Points on a hilly landscape, in no order, each with its height.
From any point a ball rolls to the lowest of the 2 points nearest to it. It stops when none of these is lower. Distance is the straight distance between rows; heights are no part of it.
Vepiz height 336: [ -9  13  33  12  10   6  20  13   6  -5  32  11   3 -16   8  -2  17  18
 -50  16  -2]
res height 592: [ 39  -6  25 -41   1  -8 -39  61   7   9 -20   7  -7  -7 -14  29  -2   5
  29 -31   5]
Toman height 414: [ 18  -6  14  -6  20   3 -12  20  54   1  -2  36 -13  -7 -45 -31  -3   6
  -5 -12   3]
Gazo height 437: [-11   7 -10  15  13  17   7 -16  23  17  -8   9 -32 -15 -21 -11   8  14
  12   3   0]
kuvas height 563: [-17   5  29  23 -48  -8 -14  18  -9 -29  24   5  48  33  54  26  24 -48
 -42  38  -9]
muti height 218: [-12  12  -2 -14 -22   3 -12   4 -39  -9   1  10  13  -8  11  11  -1   7
   7  -9   1]
vimug height 263: [-26   2  29 -29 -51  30 -22  -3 -11  23 -20  10 -17 -22 -10   5 -22  17
 -16 -19 -18]
besu height 460: [-41  14  22  10 -12 -12  23  24 -17  -8  21   4   9  41  32 -22  40 -23
  -4  46 -19]
kon height 290: [ 36   7 -16  22  36  10  12   3  26  -7  17  10  23  -4  -2  -1  33   9
 -31  34  -8]
rem height 301: [  8  16 -19  -6   0 -16  -6 -21 -22  26  -1   8  -6  -5   3   5  13 -40
  17 -26 -20]
koga height 397: [ 37   8 -20 -29  27 -31 -12  27  15  44  -6   6   3 -17 -20   5  -3 -21
 -25 -18  -4]
basip height 528: [-10  -3   4 -12 -32  14   3 -42 -55   6  -8 -23  -5   5  27  19  -9 -11
  24 -29 -14]
Mes height 127: [-12  23 -28  23  30 -14 -31  16   0  -6   2  31  -1 -12  12   1 -14 -14
   7 -19  17]
pufub height 322: [-16   6  44   0 -24  28  11  -4 -10   7   7   9 -20 -22  -8   0  -4  27
 -34   4  -8]
Mape height 467: [ -9   4  37  12   3  34 -19  40   2 -17  -9  32 -31  -9  -1  -2  -5  24
  -6   8  17]
nogef height 614: [-41  12 -22  42 -17   8   5 -30 -22  11  13 -19  -2  23   5 -44 -14 -12
  -4  18  -3]
pev height 531: [-20  14 -23  44  23  -2  14  -9  17 -24   7   2   3  -5  11   3 -11  19
 -12  24  18]
dolal height 377: [-15   1 -25   1   7 -13  11 -33  -2  39   4 -17 -13 -11 -12 -13   2 -13
  17 -10 -14]
zoz height 341: [-30 -15  13 -27 -40 -29  11 -32 -28 -27  42  -8  22  22  18  40  20   1
  -4  22 -13]
Riv height 409: [ 10   4  21  11  39   9   2  11   6 -20  13  19 -23  -8  10  -6  -9  17
   0  -6  14]
rov height 539: [  6   0   8  12 -38   8  -9  -4 -27 -37  19   9  48  17  36  37  28 -17
 -10  23 -15]
vegu height 428: [ 14   6  -6 -10   5   3 -22  25 -27  -8 -33   4 -12  -6   4   6  -7  -2
  41 -38  18]
fisan height 382: [ 15   4 -39  -9  38 -11  13   1  35  -4  -1  12  14   4 -23 -32  -9  17
 -15  22  -2]
sim height 296: [-45  11 -11  33  16   3 -12   6  -6  -8  11  37 -13 -15  21 -18   8 -19
  19   2   7]
tufeg height 219: [ 20   9  -6 -35 -12 -25  -6   3 -24  35 -14 -18  12 -17  16  31   9 -30
  12 -35 -19]
Savek height 613: [ 16   1  22 -49 -33  18 -40  34 -16   6 -44  16  -6   1   2  31 -10  16
  27 -19 -13]
zum height 594: [-22   4  22  33 -62 -12   4  -3 -21 -30  21 -11  51  33  36 -22  13 -53
 -36  26  10]
Tufu height 678: [  4  10  17  49  15   4  24   9  22 -32  18  -9  48  12  39  -8  40 -14
 -29  26   7]
buguf height 814: [-36  -3 -32   3  16  -8   5 -18  41  32 -24 -55 -27 -14 -25  -8 -41  28
  20 -18  19]
vogi height 484: [-17  -3  12 -24 -25   7  13   7 -37   5  18  16   9  25  10 -30  40 -17
 -10  44 -35]
zudat height 333: [ 19  -2  12  13  33 -13  22 -19  -9 -25  41  13   2   6  15   7  11   1
  -8  -4   1]
kobi height 326: [-11   2  24 -28 -36   8 -15   9 -15  27 -33 -13 -23 -17 -12  -9 -24   3
  24 -40   7]
vud height 187: [ 25  -5  32 -24  13   1 -13   6 -21  -6  15   4  -7 -22  27  37 -11   4
 -13 -43  -6]
dodid height 543: [  8  14   1   5   5  -2 -27  37  15  18 -39   3 -25 -22 -15  16 -42   4
  -8 -34  27]
nibug height 343: [ 10 -17 -24 -20 -16 -37  23 -29 -44   5  23 -18  15  35  -6  17  11 -19
   1   2  -3]
tato height 485: [ -2  -9   1 -10  -6   0   0 -14 -48  -9 -35 -16 -11  -7  29  18 -15  -8
  51 -40  20]
Sivuv height 374: [-53 -12  14  14 -35 -32  15 -15 -17 -23  46  -2  10  22  18  10  27 -27
  -7  26   0]
neri height 535: [ -1  -8 -31 -34  22 -32   7   6  75  41 -39 -21 -28   1 -33 -28 -24 -15
  31   0 -18]
gine height 505: [-19  -4  16  11   0  17 -30  23  15  -2 -26  26 -31 -35 -24   0 -18  17
   2 -21  29]
fuma height 562: [  1   0   8  28 -43  11  14 -19 -30  -7  21 -18  42  17  19  18  34 -21
 -43  34 -13]
tadem height 275: [  7  -6  22  12   2  11 -22   4 -32 -31  30  13   2 -14  41  55  -7   3
 -22 -16   8]
bape height 425: [ 51  -3 -20 -25  27   6   7  -2  78   2 -47 -21   0   4 -31 -12 -40   3
  -1  -6  -7]
keso height 344: [ 31   5 -14  10  36  11  -3  24  65 -14  -3  20   9  -1 -25 -13   3  30
 -18  32   0]
rut height 279: [ 10   9   3 -22 -16   9 -11   6 -13   8 -14  16   3  -4 -27 -11  18   7
  15  -2  -1]
Nosu height 486: [ 10   7 -23 -14  36 -21  -9  17  46  13 -25  -1 -13 -12 -17   6 -13  11
  35 -20  13]
kidi height 765: [-33  -7 -37  31  10 -13  15 -42   3  -3  13 -24  15 -14  -2  16   6   7
  21  -3  20]
padi height 447: [ 32  -1 -13 -18  49  -9 -15  11  75  -2  -6  22 -15 -13 -16 -20 -20   4
   6 -13  -3]
mapi height 537: [ -9 -19  25 -11  23  13  -8  22 -16 -20 -21   0 -42 -18  -1  40  -6  42
  17 -14  22]
mab height 458: [ 54   3  -7 -18  45 -18  23  -4  35  10 -16 -19  -3   1 -11 -15 -29  11
   0 -17   3]
vamen height 410: [ 36 -14 -38 -36  27   1  13   0  72  10 -23   4   3   2 -41 -23 -19  10
 -25  24 -18]
Tefi height 843: [  5   1 -11   9  14   5  -1  13  48   8 -49  -9 -42  16 -37   4 -49  15
  19  -2  12]
puru height 605: [  9   3  10  13  22  -9  11  14   3 -20  29  27  17   8  17 -40  42 -20
   5  23 -15]
fufin height 653: [-31   8 -42  24  -5  11   4 -24 -14  37   9 -42 -20  32 -20 -32 -20  11
   5  27 -11]
pid height 501: [-32 -12  37  50 -17   8  42 -26 -13 -33  29 -18   9  13  36 -25   7 -15
  -8  12   8]
Safa height 268: [ 18 -10  40 -17   8   3  12 -13 -16 -12  33  20   3 -23  15   3  20   9
 -12 -18 -11]
puvin height 574: [ 35 -29  41 -25   1  31 -43  50   2  -8 -21  10 -31  -5 -11  50 -10  15
  20 -23   4]
Nudok height 631: [ -3  -8  25 -41 -35  41 -43  20 -16 -15 -21  36  11 -21  23  24  -6  32
  14  -2 -15]
matod height 853: [ 11   7 -30  -1  24  20   5  -3  59  -3 -34   2 -27  28 -28 -21 -28  22
  21  28  -1]
funo height 421: [-43   0   9  40  -5 -33  25  -4  16 -24  34  -2  10  37  29 -19  31 -47
  -7  44   4]
senus height 734: [-24 -11 -30  35 -27 -28   4 -44 -15 -20  29 -26  18  16  -6  37   8 -18
   6   6  21]
subi height 508: [ 16   9   3  -9  -8   2   0  -2 -38  -7  19  21   6  30  20   1  25 -20
  -7  17 -28]
Vavi height 586: [  4 -10  -8 -15 -40   3  11 -28 -37   0  22 -14  52   2  -4  13  23   9
 -28  11 -10]
vinuv height 383: [  2   0  30 -14   6  -3   9  17  29  -1  21  24  -1 -27 -27 -25  10  26
 -24  -7   4]
peg height 482: [-30   5 -17  37   8  21  23 -25  24   9   6 -23  -4  -6 -11 -13   4  26
 -11  31  -1]
dov height 646: [  2  -5 -11  27  -2  -8  28 -10   0  -8  22   1  52  -3   7 -26  37 -19
 -44  30  -2]
Duku height 517: [  7   7 -40 -32  39 -18   4  -1  75   1 -38 -23 -24  -4   0 -12 -38   7
  38 -11  -7]
Zep height 792: [-30   2 -35  19  18  -8  14 -45  16   8  -9 -45  -1 -22  -2   1 -32  17
  13 -26  27]
Sen height 396: [-46  -8   3  16   1  16   2 -24 -34 -19  -1  16 -25 -12  18   0   9  -6
  40  -9   5]
Fusob height 375: [ 16  14 -20 -22  10 -24   7  13 -22  29  12   2   9   7 -22   1   5   2
 -29   9  -4]
vikiv height 376: [ 15  -3   4  -2 -15  14 -16   8   8  17 -60 -12 -17 -22 -22  -7 -15   0
  42 -40  24]
remut height 307: [-19 -32  -4 -24 -58 -31  11 -46 -43  -3  40 -34  18  43   4  26  -1 -15
 -13  13 -11]
Zit height 830: [-32  -8  -1   8   1  11  -1   5  16  30 -44 -26 -45  -1 -38   7 -34  26
  28  -9  24]
dilol height 622: [ 29   4  25  -6 -27  -5   4  21  22  44 -49 -37 -19  -6 -33   3 -38  -2
 -10 -30   5]
bodor height 370: [ 11   5  15  46  18  15  -6  12 -17 -41  22  13  14  -8  42  13  -2   0
 -22   4  25]
keta height 680: [-18   5 -57  35   0  13  13 -26   0  17   9 -36  16  35 -16 -25   5   2
 -10  58 -14]
lalir height 476: [-19 -10 -10   2 -18  23 -14 -12  28  40 -18  -5 -27  -9 -61 -22  13   8
  24  10  -9]
pofa height 615: [ 23 -25 -31  -1  -9 -18  31 -31 -20   1  25 -12  50  -4 -14  -4  18 -17
 -49   7   2]
ludo height 499: [ 60  -9  -1 -22  26  -8  17  -9   2   8  -3   7   6   7 -15 -33   5  -7
  -1 -18  -4]
Zegor height 130: [  8   2  10 -50 -26 -10 -18   0 -40   7 -13  -3  23  -5  35  32 -19   5
  10 -28 -22]
Bipan height 542: [ 62  -3  22 -15  19  19 -14   9   9   6  -8  24 -17  -2  -9 -11   3 -15
  17 -31 -10]
zumep height 588: [ 14  21   7   0   4 -15  12  13  -2  29 -29 -30 -25 -12  -2   9 -46   0
 -14 -34  13]
nesaf height 556: [ 38  12   6   2  22   8 -15  11 -13  -8  19  35  -9   6  13 -23  15 -24
  14  -1 -16]
bovez height 705: [-12   5 -41  37 -17  -4   6 -27 -21   0  21 -31  31  27 -11   7  17  -7
 -13  35   7]
rapav height 445: [-14  -3  25  35  -4  19  25  -6 -18 -35   9  -2   1 -13  24  -1  10  16
  -6   2  16]
Lamag height 287: [  6  -6 -29 -35 -25 -41  -9 -19 -43   8   5 -14  33  13  13  40  11 -39
  16 -23 -14]
risa height 557: [  8 -22  37 -15  -2  17 -12  21  20   2 -25   9 -39  -1 -38  34  -2  32
  19 -10   7]
Gabud height 652: [-29  -1  24  -9 -23  33 -46  25 -26 -29  -4  45  25 -26  48  12  21  12
  15   1 -12]
Nurav height 325: [ 16  -4  -1 -41 -14  -5  14  -6 -21  42  -7  -2  -3   9 -31 -26   3  -7
  -8  -1 -16]
filal height 302: [ 23  11 -22  -3  33 -12 -37  27  20  17   4  19   7 -37  -4   9  -2 -10
   1 -40   9]
sazo height 388: [-31  -4  15  -8  -9   5   3  -6 -24  -1 -12   3 -27 -17  -2 -23 -17  16
  31 -27  21]
Vul height 558: [-47  -2   2  60 -12   0  31 -26   4  -7  31 -39  16  35  22 -49   5 -19
  -7  37   4]
didek height 504: [-19   5  29  -6  10  15 -12  34 -35 -22  10  23 -35   2  25  26 -13  32
  -3   7   8]
bufu height 637: [  2   7 -27   9  36 -13  22  -9  24 -27  14  15  16  20  12 -45  18   1
  10  38  -4]
givi height 224: [ 37   6   7  -7  17  11 -10  29  -9   3  29  25  12  -2  -3  17  35   7
 -40  23 -15]

Call two points neighbours if one is among the 2 nearest of the other. Go from one point of each pair to the other, from neighbour to neighbour, staying as low as possible. Name the highest point that can't be avoided.
kobi, givi -> Vepiz
givi, Zegor -> koga
remut, tufeg -> nibug
Mes, kobi -> Sen

Where does a ball stop that starts at each point below?
subi -> remut
Tefi -> vud
keta -> vud
Bipan -> givi
neri -> vimug
Nudok -> Mape
Duku -> vimug
